Points on a hilly landscape, in no order, each with its height.
A ball rolls from a point to whichever of its 2 nearest points has the largest drop for the distance, and stops where none of them is lower. Distance is the straight distance between rows; heights are no part of it.
Z275: -0.97 +0.49 -1.73 -4.60 -1.95 -3.08 -3.40 +0.61 +0.97 -1.13 +0.25 +1.89
 +2.56 +7.35 +1.34 +3.32 +1.31 +2.54 +0.31 +0.19 -1.61 +0.59 +1.40 +2.28
 -1.88  height 146
Z330: -3.51 +3.89 -3.25 -2.75 -4.23 -0.04 -0.08 +0.69 -1.84 +0.56 -3.06 +0.87
 +5.25 +3.61 +1.78 -1.44 +4.99 -0.81 -2.16 +1.12 -0.14 +1.13 +2.41 -2.62
 +0.70  height 249
Z625: -0.29 +0.85 -2.85 +2.66 -2.30 +0.54 -2.02 +1.00 -0.50 +0.05 -4.43 -2.77
 +2.24 -0.69 -1.85 +0.96 +0.65 +0.69 +3.58 +2.26 +0.81 -1.17 +2.96 -3.00
 +0.44  height 520
Z549: +0.87 -0.80 -1.39 -3.25 -0.62 -2.82 -2.66 +2.29 +0.75 -0.78 +0.34 -1.09
 +0.91 +5.97 +1.31 +3.71 -1.16 +2.19 -1.12 -0.26 -0.75 +0.49 +0.27 +3.30
 -2.01  height 117
Z223: +1.24 +0.70 +0.45 -3.29 -1.06 -0.87 -1.30 -2.46 +1.49 +0.40 -3.75 +1.37
 +3.34 -0.04 +0.04 +2.62 +3.44 +0.39 +1.83 -0.81 -1.53 -1.99 +1.93 -2.70
 +2.04  height 276
Z487: -3.50 +3.98 -1.47 +0.20 -1.27 +1.61 +4.03 +1.11 -0.23 +4.16 -3.29 -0.22
 +0.69 -0.52 +1.80 -2.26 +4.59 -1.16 -3.15 +2.10 +4.25 +1.04 -0.05 -2.57
 +1.96  height 419
Z526: -2.08 -0.53 +1.44 +0.70 +1.67 +1.28 +2.96 -2.39 -1.02 +1.09 -0.27 -0.71
 +0.88 -3.49 -2.58 -0.06 +2.95 -0.19 +1.79 +0.13 +0.94 +0.57 +0.09 -2.52
 +4.33  height 333
Z686: +2.71 -2.42 +0.33 +1.71 -0.17 +0.74 -0.88 +0.13 +2.20 +2.10 +5.98 -2.38
 -2.10 +0.74 +0.28 -0.77 -4.27 -1.03 -2.13 -2.15 -1.03 -0.29 -3.86 +1.30
 -1.32  height 662
Z678: +0.51 -2.09 +1.89 -0.37 +1.25 +0.62 -0.02 +1.56 +1.00 +1.57 +4.38 +0.13
 -3.39 +1.71 +1.14 -0.83 -5.55 -1.39 -2.31 -2.37 -0.45 -1.00 -5.09 +3.13
 -1.96  height 674
Z664: +2.27 +0.95 +2.10 +0.66 +0.55 -0.06 -0.91 +2.96 +0.13 -1.32 +0.77 -3.63
 +0.51 -0.10 +4.12 -1.04 -1.16 -2.62 -4.12 +1.65 -1.37 +0.86 -1.92 +3.83
 +2.16  height 463
Z979: +6.34 +1.03 -1.84 -1.96 -0.65 -2.08 -4.04 -0.25 +3.85 +0.51 +2.24 +1.80
 -0.56 +3.06 +1.18 -0.69 -1.43 -0.78 -2.43 +0.70 -1.56 -3.92 -0.21 +0.45
 -0.78  height 432
Z869: -5.60 +0.98 +1.67 +0.92 +3.46 -0.94 +2.47 +2.27 -3.57 +0.13 -0.93 +2.20
 +0.26 -0.26 -1.06 -1.65 +0.86 -1.61 +0.34 +0.30 +1.05 +1.85 -0.24 +1.54
 +0.11  height 250
Z86: -5.26 +1.47 +1.50 -0.25 +1.61 -0.99 +3.74 +2.06 -3.83 -1.65 -0.37 +0.94
 -0.24 -0.37 -2.31 +0.99 -0.54 +0.43 +2.90 -1.48 +0.57 +2.01 +0.35 +2.43
 -3.48  height 274
Z19: -3.44 -0.21 +2.01 -1.69 +1.64 +0.40 +1.67 +3.41 -2.48 -1.31 -2.58 +1.20
 -1.17 +1.64 +2.61 +0.99 -2.60 +1.38 -0.12 -1.28 -0.33 +2.20 +0.83 +3.61
 -1.30  height 694
Z597: +5.14 +1.34 -1.25 -2.60 -0.17 -2.49 -3.31 -0.56 +3.42 -1.67 -1.20 +1.87
 +1.29 +2.48 +4.60 +1.21 -0.20 -0.56 -2.12 -0.17 -2.10 -3.48 +0.90 -0.07
 -1.17  height 478
Z984: -3.78 -1.03 +1.74 +2.42 -0.10 +0.07 -1.67 -2.23 -1.82 -1.82 +6.55 -2.15
 -1.36 -2.80 -2.35 -1.21 -4.39 -1.88 +1.02 -0.65 +1.69 -0.37 -5.11 +2.89
 -0.27  height 386
Z445: +5.08 -1.69 -4.58 +0.66 +0.82 -1.23 -2.27 -2.27 +2.55 -0.90 +1.03 +0.17
 -1.61 +1.13 -0.96 +2.35 -2.06 +3.21 +2.01 -1.87 -0.03 -3.16 +3.50 -3.25
 -3.27  height 452
Z559: +4.54 +1.90 -1.67 +2.90 -0.40 -0.56 -3.05 -2.82 +2.66 -0.86 -1.42 +0.24
 +0.85 -2.56 +1.28 -0.38 +0.01 +0.76 +2.57 +1.52 -1.47 -3.59 +3.39 -2.38
 +1.99  height 418
Z276: -7.12 +2.63 -0.86 +3.55 +2.94 -2.02 +2.32 +2.78 -4.50 +0.01 +1.20 +2.33
 +0.68 +0.13 -2.43 -2.83 +2.03 -2.05 +0.72 +0.48 +2.89 +2.04 -2.02 +1.52
 -1.63  height 216
Z35: -4.53 +0.51 +1.38 +2.05 +3.51 +0.69 +3.81 -0.08 -0.80 +2.57 -2.66 +3.13
 -1.20 -3.01 -0.80 -2.39 +4.28 -1.56 -0.72 +1.80 +3.00 -0.46 -0.17 -2.39
 +2.71  height 493
Z108: -2.25 -2.52 +0.34 +6.02 +1.14 +1.68 +0.39 -2.14 -2.72 -3.64 +2.26 -2.97
 -1.96 -5.22 -0.20 -0.96 -1.65 -0.56 +1.07 +0.00 +2.90 +1.73 -1.99 -1.20
 +1.69  height 314
Z61: -2.14 +0.40 -0.33 +1.01 -1.30 -1.67 +0.11 -0.40 -0.94 -1.24 +2.53 -4.31
 +2.41 +0.01 -5.76 +2.01 +1.20 +1.28 +3.75 +1.58 +0.03 +1.33 -0.16 +1.68
 -1.67  height 334
Z785: +1.66 -0.07 -2.51 +3.55 -0.82 -0.69 -2.69 +0.38 +0.50 -1.32 -1.86 -3.42
 +1.32 -0.33 -1.73 +1.59 -1.32 +1.92 +4.14 +1.85 +0.01 -1.38 +2.15 -0.06
 -0.54  height 500
Z717: -2.22 +1.70 +1.48 -3.80 -0.07 +0.29 +4.18 +0.17 -1.46 +0.50 -3.93 +2.32
 +1.88 -1.01 +3.72 -1.56 +3.57 -0.67 -3.27 +0.50 +0.25 -0.38 +1.19 +0.18
 +2.96  height 268
Z847: -2.41 +3.32 -2.62 -0.64 -2.99 +0.63 +1.00 +1.56 -1.40 +2.40 -3.84 -1.59
 +2.80 +1.48 +0.80 -0.73 +4.35 -1.24 -2.10 +1.67 +2.76 +1.20 +1.64 -3.02
 +1.65  height 330
Z483: -1.11 -1.96 +2.85 +1.61 +3.26 +2.89 +1.06 -4.49 -0.55 -0.28 +0.55 +2.75
 -2.92 -5.32 -1.23 -1.92 -1.44 -1.04 +0.38 -0.86 -0.33 +0.10 -0.72 -1.98
 +2.66  height 206
Z297: -5.88 +2.19 -0.92 +3.10 +0.75 -0.62 +3.74 +2.26 -3.26 +0.91 +1.81 -1.26
 +1.60 -0.32 -3.26 -1.70 +2.97 -1.38 +1.69 +1.14 +3.30 +2.44 -2.00 -0.10
 +0.80  height 170
Z996: -1.09 -2.77 +2.25 -0.94 +2.44 +1.61 +2.30 -1.59 -0.42 -1.41 -1.30 +2.10
 -3.58 -3.73 -1.48 +1.42 -1.83 +2.19 +2.90 -2.17 +0.38 +0.33 +0.08 -0.64
 -2.12  height 80
Z550: +5.37 +1.01 -0.58 +2.83 +0.12 -0.13 -2.96 -1.62 +3.39 -0.15 +1.43 -1.51
 +0.26 -2.54 +1.65 -0.71 -0.09 -0.69 -0.87 +0.55 -2.53 -1.32 +1.98 -0.50
 +1.24  height 494
Z120: -0.05 +1.38 -2.07 +1.52 -1.98 +1.43 +0.15 +2.40 -0.44 +0.86 -4.62 -3.46
 +1.40 -1.22 +1.22 -0.74 +2.54 -1.78 -1.85 +2.55 +1.93 -0.21 +1.20 -3.30
 +2.38  height 404
Z681: +5.57 +0.88 +0.49 -3.36 -0.59 -0.80 -0.80 -3.11 +3.34 +0.15 -1.33 +1.19
 +1.96 -2.77 +2.91 +1.01 +1.92 -1.72 -1.88 -0.79 -2.84 -2.21 +0.48 -1.31
 +1.10  height 497
Z576: -3.36 -0.20 -1.02 +2.38 -0.53 +2.86 +3.53 +2.35 -1.62 +1.14 -3.58 -1.89
 -1.22 -2.79 -0.84 -0.76 +1.93 +0.28 +0.40 +1.07 +4.32 +1.73 +0.34 -4.19
 +1.74  height 189
Z857: -1.70 +1.39 -0.77 +0.41 -1.67 -1.60 -0.30 +1.85 -1.89 -0.19 -0.02 -2.23
 +3.80 +2.19 -3.80 +0.91 +2.16 +0.15 +2.75 +2.19 -0.26 +2.35 +0.63 +1.06
 +0.13  height 318
Z334: -0.67 +1.07 +3.00 -1.82 +2.59 +0.73 +3.07 -0.13 -0.79 +0.38 -2.23 +1.75
 -0.53 -2.54 +2.30 -1.47 +1.42 -2.08 -2.71 +0.92 -0.04 -0.88 -0.24 +1.13
 +3.61  height 121
Z328: -4.19 +1.68 -2.43 +1.75 -1.13 +0.92 +3.34 +2.02 -2.41 +2.14 -1.63 -2.71
 +1.87 -0.40 -2.82 -0.04 +3.04 -0.11 +1.91 +0.74 +3.18 +2.28 +0.57 -2.87
 +0.66  height 81
Z593: -1.13 -2.96 +1.63 +1.64 +0.77 +1.87 +2.35 -4.24 -1.16 -4.16 +0.70 -0.23
 -4.57 -5.11 -1.71 +0.68 -2.11 +3.16 +3.00 -1.62 +1.25 +0.93 -0.58 -1.40
 -3.46  height 131
Z615: -1.60 -2.31 +1.75 +2.26 -1.33 +1.00 -1.12 -3.86 -0.29 +1.02 +7.32 -0.30
 -1.54 -1.61 -1.98 -2.63 -4.18 -2.11 +0.17 -1.40 -0.26 -0.99 -6.53 +1.86
 +0.25  height 346
Z455: -2.00 +1.90 -2.81 -0.34 -3.52 -0.06 -1.34 +2.33 -1.65 +0.08 -5.23 -1.96
 +3.14 +2.08 -0.20 +2.15 +0.98 +0.45 +2.03 +0.56 +0.63 +0.80 +3.13 -2.42
 -1.01  height 538
Z791: -2.60 +0.44 +0.55 -2.85 -0.59 -0.79 +3.55 -0.56 -1.25 -0.26 -0.51 -0.64
 +0.93 -0.38 -2.76 +4.22 +1.03 +2.75 +4.03 -2.38 +0.11 +1.26 +1.27 +0.76
 -2.10  height 305
Z164: +1.31 +3.00 -2.76 +0.92 -2.51 -0.71 -1.32 +0.47 +0.23 -0.04 -4.89 -1.26
 +3.25 -0.99 +1.17 -1.52 +2.91 -2.76 -1.22 +4.28 +0.73 -2.95 +1.71 -2.73
 +2.60  height 464
Z143: +2.97 +0.84 +1.04 -3.35 -1.95 -0.62 -4.37 -1.24 +2.45 +1.47 +2.45 +2.20
 +1.67 +3.52 -3.11 +0.01 +1.27 -0.75 +0.44 +2.78 -1.24 -0.77 -0.41 +2.33
 +0.98  height 261
Z293: +4.54 -2.13 -0.38 -1.84 -1.16 +0.60 +0.43 -1.22 +3.21 +4.33 +3.53 +0.62
 -1.85 +1.61 +0.11 -0.49 -1.62 -0.58 -2.90 -3.04 -2.45 -2.54 -2.05 -0.78
 -0.15  height 611
Z24: -3.88 -2.01 +2.25 +1.46 +3.70 +0.54 +0.48 +3.56 -2.41 -1.57 -5.11 +3.31
 -2.42 -2.13 +0.32 -1.74 +0.16 -1.28 -1.28 +0.93 +0.82 +1.97 +0.53 -0.62
 -1.75  height 317
Z463: -5.56 +2.05 +0.50 -0.50 +2.23 +0.12 +3.17 +2.41 -3.32 +0.93 -2.58 +3.15
 +0.63 +1.81 +1.54 -3.17 +1.96 -0.06 -2.04 +0.33 +0.49 +2.09 +1.19 +1.63
 +0.19  height 281
Z510: -0.52 +2.28 -0.35 -1.49 -2.52 -2.09 -2.79 +0.77 -0.63 -0.71 -0.90 +1.44
 +4.45 +3.97 -2.00 +0.12 +3.18 +0.02 +2.07 +3.02 -0.92 +0.68 +1.66 +1.03
 +1.45  height 301
Z953: +3.39 +1.57 +0.04 -1.97 -1.26 -1.80 -3.19 +0.35 +1.69 -1.17 -1.77 -0.40
 +2.51 +1.51 +2.75 +0.68 +0.70 -0.79 -1.72 +1.59 -2.06 -1.61 +0.55 +1.77
 +1.12  height 518
Z746: +1.79 +2.58 +0.43 -2.63 -2.30 -1.85 -4.34 -0.87 +1.53 -1.28 +0.88 +4.08
 +2.57 +3.99 -1.57 -0.37 +1.67 +0.18 +3.03 +4.43 +0.40 -1.58 +1.40 +2.12
 +1.60  height 282
Z648: -0.97 +0.08 +2.95 -3.83 +1.22 +0.07 +0.88 +1.49 -0.38 +0.17 -0.58 +0.84
 +0.02 +2.31 +2.96 +0.85 -1.54 +1.09 -1.93 -1.45 -1.40 +0.97 -0.66 +3.83
 +0.93  height 689
Z202: +1.69 +0.55 -0.41 -0.80 -0.85 -2.42 -4.11 +2.22 +1.14 -0.77 +1.47 -1.30
 +1.24 +4.75 -1.38 +1.54 -1.19 +1.02 +0.52 +2.65 -0.65 +0.25 -0.36 +4.00
 -0.95  height 169
Z855: -2.23 -3.33 +1.75 +0.79 +0.87 +1.37 +0.78 -5.26 -0.27 +1.14 +3.07 +2.48
 -3.83 -2.75 -2.49 -1.27 -4.02 -0.43 +1.09 -2.78 -0.18 -1.91 -3.31 +0.09
 -2.99  height 202
Z896: -5.09 +3.61 -4.20 -0.10 -2.05 +1.19 +2.86 +3.98 -4.40 +0.59 -1.15 -0.66
 +2.51 +4.07 +0.28 -1.67 +1.88 +0.90 -0.86 -0.67 +1.16 +4.24 +0.66 +0.61
 -0.93  height 559
Z935: +4.13 +1.65 -1.74 +0.94 -1.08 -0.69 -0.04 -0.01 +0.70 -0.93 -3.87 -1.35
 +2.86 -3.94 +3.42 -1.16 +2.61 -3.49 -2.46 +2.79 -1.15 -2.13 +1.32 -1.79
 +2.43  height 523
Z595: +3.78 -1.69 -2.15 +5.02 +0.31 +0.26 -2.52 -0.22 +1.25 -1.95 +0.49 -4.01
 -1.03 -1.70 +0.16 +1.41 -1.94 +2.18 +2.12 +0.08 -0.46 +0.46 +2.44 -0.73
 -1.98  height 470
Z238: +4.73 +0.44 -1.64 +4.16 +0.23 -0.73 -4.83 -0.43 +3.04 +0.30 +5.27 -1.95
 -1.03 +1.50 -1.47 -2.29 -3.54 +0.26 +0.14 +2.70 -1.02 -1.51 -0.39 +1.85
 -0.71  height 293
Z232: -0.44 -0.19 +2.89 -6.14 -0.56 +0.15 +1.23 -1.79 +0.70 +3.54 +2.84 +3.72
 -0.02 +3.12 -2.42 +0.71 -0.42 +0.67 +0.02 -1.98 -1.27 +0.35 -2.23 +2.12
 +0.18  height 205
Z899: +2.01 +1.04 +1.71 -4.60 -1.10 -0.16 +1.50 -1.63 +0.27 -0.27 -3.21 +1.07
 +2.56 -1.78 +3.92 +0.82 +3.23 -1.41 -2.42 -0.36 -1.42 -1.24 +0.60 -0.37
 +2.76  height 394
Z886: +0.39 +1.16 +0.51 -1.90 -2.17 -1.12 -2.61 +2.66 -0.07 -1.78 -1.22 -1.67
 +3.34 +3.52 +3.49 -0.75 +0.82 -0.68 -3.49 +2.82 -1.74 +0.74 +0.39 +3.90
 +1.20  height 547
Z146: +3.88 +1.10 -0.65 +2.99 +0.25 -1.28 -5.01 +2.19 +2.06 -1.06 +1.84 -2.48
 +0.21 +1.98 -0.29 -0.78 -2.67 +0.30 +0.75 +3.40 -0.64 -1.28 -0.34 +3.46
 +0.29  height 227
Z149: -2.73 +1.18 +0.95 -1.17 -1.63 -0.60 -0.20 +3.80 -2.20 -1.08 +1.21 -1.52
 +3.15 +4.30 +1.13 -1.11 +1.47 -0.17 -1.89 +1.89 -0.89 +3.96 -0.39 +4.16
 +1.42  height 560
Z503: +5.10 -1.96 +0.38 -0.48 +0.81 +1.23 +0.53 +2.52 +3.02 +0.43 +2.88 -0.07
 -4.63 -0.69 +4.18 +0.88 -3.34 +0.85 -3.17 -4.23 -0.55 +0.64 +0.29 -0.67
 -2.28  height 710
Z210: +3.56 -0.50 -3.08 +0.57 +0.28 -1.81 -2.95 +0.02 +2.17 -1.96 -2.45 +0.18
 -0.14 +1.63 +0.45 +3.60 -1.08 +2.96 +3.80 -1.10 +0.44 -3.36 +2.90 -2.27
 -2.23  height 412
Z126: +0.36 -1.29 -0.29 -0.45 -0.02 -0.86 -0.09 -0.71 +0.74 -0.34 +2.02 -3.72
 +0.26 +0.19 -3.15 +3.31 -0.93 +1.77 +2.40 -0.53 -0.13 +0.09 -0.59 +1.45
 -2.06  height 359
Z178: -4.15 +1.14 +1.70 -1.69 +2.56 +0.47 +3.59 +1.18 -2.39 +0.42 -4.96 +4.60
 -0.16 -0.11 +3.17 -3.23 +2.86 -1.17 -4.29 +1.29 +0.02 +0.18 +2.19 +0.72
 +0.23  height 322
Z15: +0.08 -1.48 +0.46 +5.40 +1.01 +2.45 +1.13 +1.09 -0.90 -2.05 +0.14 -3.89
 -1.55 -4.19 +1.20 -1.06 +0.22 -1.53 -0.58 +0.69 +1.23 +1.27 -0.91 -1.48
 +3.17  height 387
Z460: +3.66 -3.47 -1.15 +1.05 -0.39 +1.54 +0.93 -5.28 +1.84 +2.37 +3.78 -0.95
 -2.64 -1.38 -0.84 +0.42 -1.64 +1.80 +0.00 -3.52 -0.81 -0.08 -0.16 -2.48
 -1.96  height 445
Z429: -1.30 -2.44 +0.78 +4.05 +0.03 +1.54 +0.90 -6.54 -2.58 -4.04 +2.59 -2.35
 -3.09 -4.98 -0.87 +0.15 -2.27 +1.20 +2.25 -1.21 +2.04 +1.91 -1.77 -1.16
 -2.00  height 214
Z967: +6.06 -0.41 -0.52 -2.00 -0.42 -0.06 -1.59 -3.18 +4.09 +2.31 +1.37 +1.00
 -0.42 -0.88 +0.95 +0.83 +0.28 -0.19 -1.90 -2.58 -2.46 -2.58 +0.65 -2.01
 +0.17  height 565
Z441: -4.53 -2.49 +0.48 +3.65 +2.47 +0.87 +0.57 +3.56 -1.84 -0.30 -5.48 +3.09
 -3.34 -3.54 -0.94 -2.75 +1.63 -0.98 -1.40 +2.28 +3.03 +1.73 -0.43 -3.52
 -1.84  height 296
Z124: -1.60 -3.72 +0.55 +3.32 -0.91 +0.60 +0.24 -4.56 -0.79 +0.99 +5.75 +1.31
 -3.85 -1.95 -0.57 -2.77 -5.31 -1.15 -0.29 -3.22 +0.36 -2.17 -5.15 +0.68
 -3.38  height 278
Z566: +4.32 -3.54 -1.73 +2.07 -1.49 +0.06 +0.50 -0.62 +2.32 +3.89 +6.05 -0.59
 -2.32 +1.76 +0.00 -2.01 -2.71 -0.90 -3.01 -2.99 -2.25 -1.72 -1.00 -1.76
 -1.83  height 639
Z808: -3.10 -1.73 +0.24 +4.11 +1.45 +2.81 +2.58 +2.50 -1.78 -1.37 -3.39 +0.30
 -3.53 -4.19 +0.02 -2.43 +0.39 -0.21 +0.05 +1.73 +3.66 +1.49 -1.06 -3.49
 +1.17  height 257
Z884: +2.50 -1.74 -0.41 +5.10 -0.33 +1.69 -1.28 +1.27 +0.47 -2.09 -0.57 -4.51
 -0.67 -3.15 +1.34 +0.38 -0.67 +0.22 +0.54 +0.32 -0.77 +1.88 +1.28 -1.23
 +0.66  height 436
Z904: -1.33 -3.60 +3.59 -0.34 +4.37 +0.73 -1.33 +1.68 -1.13 -1.97 -4.60 +4.47
 -3.29 -3.49 -0.17 -0.80 -0.53 -1.36 -1.87 -0.30 -1.70 +1.89 +0.20 -0.73
 -2.43  height 331
Z938: -4.10 +1.83 -1.90 -1.99 -2.86 +0.52 +2.00 +2.92 -3.40 +0.32 -3.76 -0.33
 +2.71 +2.77 +1.58 +1.25 +1.45 +1.19 +0.30 -1.62 +0.22 +3.02 +2.46 -1.00
 -0.27  height 551
Z412: +5.31 -3.41 -4.17 +0.50 -0.42 -0.21 -0.42 -3.39 +2.08 +1.86 +3.27 -0.23
 -2.13 +0.67 -1.48 +1.08 -1.61 +2.19 -0.49 -3.27 -0.87 -1.98 +2.44 -3.98
 -3.30  height 492
Z876: -0.21 -0.24 +3.53 -3.07 +1.94 +0.40 -0.29 +1.47 +0.58 +0.99 +1.79 +1.07
 -2.03 +2.56 +2.62 -1.08 -4.35 -1.08 -3.43 -1.28 -1.10 -0.03 -3.15 +4.76
 -0.35  height 682
Z820: -4.16 +1.88 +1.48 -2.35 +0.42 -1.43 +3.95 -0.21 -1.67 -1.39 +2.35 +0.00
 -0.90 +0.25 -3.65 +2.88 -0.09 +1.53 +3.39 -2.05 +0.02 +0.97 -0.34 +2.95
 -3.89  height 288
Z699: -1.68 +2.44 -1.14 -3.36 -3.09 -1.12 -0.60 -1.12 -0.37 -0.31 -4.84 +1.34
 +4.72 +2.35 +1.91 +0.95 +4.39 -0.80 +0.14 +0.40 -1.00 -0.91 +2.71 -3.23
 +1.22  height 132
Z511: +2.53 +1.74 -0.78 -0.21 -1.50 -1.35 -3.92 -0.52 +1.96 -1.23 +2.77 +1.74
 +0.81 +3.12 -3.22 -0.47 -1.09 +1.83 +5.09 +4.53 +1.49 -2.54 +0.44 +2.32
 +1.56  height 300
Z694: -3.66 -0.89 +2.10 +1.83 +2.98 +1.21 +1.61 -4.86 -1.73 +0.39 +2.47 +0.72
 -0.51 -3.90 -3.27 -1.55 +0.78 -1.40 +0.91 +0.37 +1.18 +0.28 -1.71 -1.52
 +4.44  height 277
Z639: +0.30 -2.91 +2.16 +0.45 +2.45 +2.56 +1.11 -2.96 +0.62 +0.28 +1.08 +2.43
 -4.30 -3.48 -0.49 -0.56 -3.27 +0.42 +1.01 -2.64 -0.56 -0.02 -1.38 -0.97
 -1.14  height 137
Z52: +0.57 -1.96 -0.06 -2.44 -0.59 +0.41 +1.89 +0.25 +0.34 -0.99 -2.99 -0.59
 -0.68 -0.87 +0.04 +4.99 +0.31 +3.46 +3.51 -2.94 +0.48 +0.65 +1.74 -1.18
 -1.53  height 332
Z718: +1.91 -3.17 -1.21 -0.34 +0.10 +0.66 +1.30 -2.74 +1.23 +0.34 +3.47 -2.84
 -2.18 -0.23 -2.31 +2.56 -2.30 +2.05 +0.78 -2.69 +0.05 -0.75 -1.34 -0.40
 -3.27  height 396
Z92: -0.87 -2.06 +1.84 -4.39 +0.93 +0.08 +2.66 -1.45 +0.82 +3.75 +2.25 +3.05
 -2.77 +2.28 -2.05 +0.49 -3.44 +0.76 -0.01 -2.94 -0.85 -1.70 -2.97 +1.49
 -2.29  height 162
Z742: +2.59 -1.96 -2.11 -2.98 +0.00 -1.54 -1.07 -0.43 +2.02 -0.72 -2.45 +0.43
 +0.07 +2.31 +0.27 +5.82 +0.17 +3.14 +1.85 -3.54 -0.03 -1.48 +1.89 -2.29
 -2.76  height 370
Z402: +6.18 +0.75 -3.10 +2.14 -0.46 -1.84 -3.59 -0.15 +3.47 +1.26 +5.46 +1.23
 -1.83 +2.48 -0.16 -2.77 -3.59 +0.28 -0.90 +1.14 -0.69 -4.26 +1.32 -0.39
 -0.69  height 371
Z439: +2.59 -1.76 +1.91 -1.99 +2.57 +1.61 +1.02 +1.90 +1.30 +0.14 -0.14 +1.91
 -4.80 -0.33 +3.10 +0.83 -4.29 +1.12 -1.61 -3.65 -0.43 +0.20 -0.80 +1.25
 -2.09  height 702
Z393: -3.41 +2.43 +1.69 +0.51 +2.25 -0.23 +3.99 -0.15 -0.89 +2.80 -0.21 +1.85
 +1.10 -1.16 -0.67 -2.73 +5.36 -1.99 -1.44 +1.98 +2.44 +0.15 -1.29 -0.64
 +4.71  height 451
Z810: +3.10 +1.91 -0.91 -0.37 -0.82 -1.09 -2.83 -2.69 +2.39 -1.16 -3.82 +1.81
 +2.32 -0.46 +0.98 +1.18 +1.57 +0.25 +3.55 +0.93 -1.12 -4.02 +2.51 -3.32
 +1.75  height 353
Z401: -2.82 -0.61 +2.68 +1.16 +2.05 +0.11 -0.16 -0.26 -1.28 -0.57 +3.59 -1.58
 -0.21 -1.77 -1.69 -0.40 -2.41 -1.92 +0.86 +0.14 +0.76 +1.01 -3.32 +2.20
 +1.68  height 413
Z611: -3.62 +2.96 -3.00 +0.07 -3.40 -0.18 +0.74 +4.29 -3.75 -0.92 +0.64 -1.42
 +3.95 +5.43 -0.63 -1.21 +2.40 +0.70 -0.11 +1.09 -0.73 +4.80 +0.39 +2.67
 -0.84  height 563
Z863: +4.94 +1.10 +0.97 +1.67 +0.34 +0.01 -1.51 +0.51 +2.29 -0.53 +1.78 -2.98
 +0.00 -2.67 +3.06 -0.89 -0.95 -2.61 -3.21 +0.67 -2.79 -0.11 -0.25 +1.34
 +1.55  height 505
Z793: +0.78 +0.42 +1.93 -5.90 -2.26 -0.54 -1.51 -1.40 +1.03 +1.97 +3.08 +3.06
 +2.41 +4.48 -2.11 +1.30 +2.39 +0.14 -0.25 +0.26 -1.66 +1.74 -0.57 +2.73
 +0.76  height 235
Z234: -0.57 +0.37 +2.59 +0.92 +1.30 +0.58 -0.29 +2.12 -0.62 -0.83 +1.58 -3.14
 +0.62 -0.36 +0.53 -0.66 -0.81 -2.31 -1.26 +1.09 -0.12 +1.37 -2.62 +2.38
 +3.15  height 434
Z331: +5.54 -1.84 -1.18 +1.07 +0.26 +0.31 -1.68 +1.93 +3.09 -0.80 +0.89 -1.81
 -2.35 -0.66 +3.16 +2.31 -1.62 +1.53 -1.13 -2.87 -0.82 +0.60 +2.12 -1.32
 -2.18  height 720
Z521: +0.26 -1.78 +2.45 -2.66 +2.16 +1.36 +1.23 +2.70 -0.14 -1.59 -3.66 +2.59
 -3.69 -0.03 +3.53 +1.53 -2.92 +2.32 -0.27 -2.56 -0.30 +1.03 +0.75 +1.67
 -1.78  height 698
Z443: -1.13 +1.66 +0.58 -0.55 -0.51 -0.11 +1.73 -0.91 -0.61 +2.17 -0.79 -0.29
 +3.41 -0.90 -2.36 -0.57 +5.86 -1.11 -0.06 +2.08 +0.63 +0.18 +0.40 -1.96
 +5.11  height 390

For each start below, name the point where the ball stops.
Z648 => Z334
Z149 => Z549
Z742 => Z328
Z595 => Z996
Z863 => Z996

Call two points neighbours if one is among the 2 nearest of the other. Go from one point of each pair to the other, from neighbour to neighbour, staying as low as possible. Name the highest point that can't be avoided.
Z549, Z847 => Z611
Z334, Z92 => Z412
Z334, Z328 => Z178
Z996, Z847 => Z393
